Points on a hilly landscape, in no order, each with its height.
From any point a ball rolls to the lowest of the 4 points nearest to it. It stops when none of these is lower. Distance is the straight distance between rows; heights are no part of it.
gub: [ 50 141 136 143 185 168 133 126  89]  h=389
non: [107 142 147 156 136 115 149 119 138]  h=265
Tabun: [ 77 116 141 164 193 132 193 105 129]  h=371
tubam: [176 123 126 110  82 105 121 146 151]  h=260
Fenik: [114 159 117 124 133 133  82 117 103]  h=97
tafan: [185 124 115 117  93  84 134 125 150]  h=295
nud: [106 152 138 135 127 140 105 132 124]  h=164
tezil: [152 141 102  99 109 135  75 127 108]  h=383
pel: [ 56 115 147 155 190 162 174 129 115]  h=62
Lari: [123 153 126 118 107 146  80 136 116]  h=201
Tal: [ 55 112 130 150 203 158 182 113 108]  h=498
Bino: [158 140 123 129 103  96 129 119 141]  h=197
zote: [113 152 134 139 130 122 107 122 122]  h=146
zed: [ 87 148 129 149 160 128 130 105 104]  h=348
Nadud: [205  78  83  59  95 145  89 135  96]  h=222
lunu: [125 139 150 141 106 125 125 146 150]  h=379
tif: [170 137  93  96 115 121  73 114 100]  h=434
gizof: [132 152 118 136 137  98 124  97 120]  h=147
posi: [207  81 100  67  72 127 110 155 128]  h=106
Zev: [166 136  92  88 114 134  62 122  94]  h=463
Nife: [171 122 109  92  83 145  83 144 124]  h=283
dupos: [186 109 116  85  72 137  97 152 132]  h=178
Rogu: [198 105  98  81  84 126  99 139 124]  h=115
Golu: [216  38  84  44  91 152 103 148  89]  h=377
Kituv: [130 146 130 151 136  91 144 105 139]  h=378
Mutep: [138 156  99 112 133 121  77 108  94]  h=46
vuref: [207  96 108  83  75 110 124 148 140]  h=77
kolat: [139 150 114 120 118 120  89 117 113]  h=86
ramag: [ 96 142 149 144 125 146 115 139 136]  h=185
Dasoz: [ 70 124 134 159 192 136 183 102 115]  h=388
kezof: [153 134 144 132  94 114 128 149 156]  h=302
tosi: [196 110  88  78  97 128  88 128 109]  h=105
mipot: [158 139 119 108  94 130  88 133 125]  h=327
muzun: [ 66 146 145 145 153 157 121 131 113]  h=358
Bude: [ 66 102 152 163 185 151 191 127 137]  h=579
zoza: [ 77  92 154 169 192 151 212 130 152]  h=446
kamu: [ 76 122 143 164 179 130 178 107 129]  h=353
suv: [111 145 143 131 106 154  91 147 129]  h=214
tator: [139 144 130 128 107 123 110 127 133]  h=113
kekuf: [ 81 136 146 160 160 132 155 116 122]  h=306
pid: [152 132 144 136  95 100 137 146 165]  h=277
Vates: [133 135 150 148 113 106 138 134 154]  h=321
mafes: [139 149 114 125 122 111 100 110 114]  h=84
ged: [ 76 138 129 154 177 127 153  97 108]  h=350
zefi: [171 122 129 107  80 127 109 149 148]  h=271
Guv: [ 97 141 149 151 137 135 130 128 134]  h=221
kon: [171 126 120 100  85 125  99 139 136]  h=301
feg: [193 117 119 110  80  85 143 142 161]  h=276
zadu: [ 75 100 148 165 191 144 206 115 141]  h=393
Noru: [127 155 113 123 137 121  89 110 105]  h=70
gar: [133 139 141 151 120  88 151 120 154]  h=344
zuger: [184 124 108 100  92 105 104 126 129]  h=349
vobo: [ 59  84 120 134 226 188 213 122 116]  h=930
nodep: [102 126 169 164 129 129 155 150 162]  h=454
zom: [140 134 156 156 114  95 162 140 171]  h=333
narol: [115 144 146 145 122 117 132 127 144]  h=281
tegug: [ 44 107 128 141 211 181 185 122 102]  h=711
pibek: [ 52 140 134 147 187 157 144 115  98]  h=440
reres: [119 132 161 164 125 110 157 144 164]  h=390
Dafaz: [162 132 129 125  95  97 132 134 153]  h=240
Zoz: [127 136 153 136 104 132 117 150 152]  h=458

For each start below, name the point where the ball stops.
zuger -> vuref
Nife -> vuref
nud -> Mutep
kezof -> Mutep
Lari -> Mutep
pid -> Mutep
zefi -> vuref

Write out the way that a ball takes from each point below.
gizof -> Noru, Mutep
zom -> pid, Dafaz, Bino, tator, mafes, Noru, Mutep
tezil -> kolat, Mutep
tafan -> Bino, tator, mafes, Noru, Mutep
kon -> zefi, dupos, Rogu, vuref
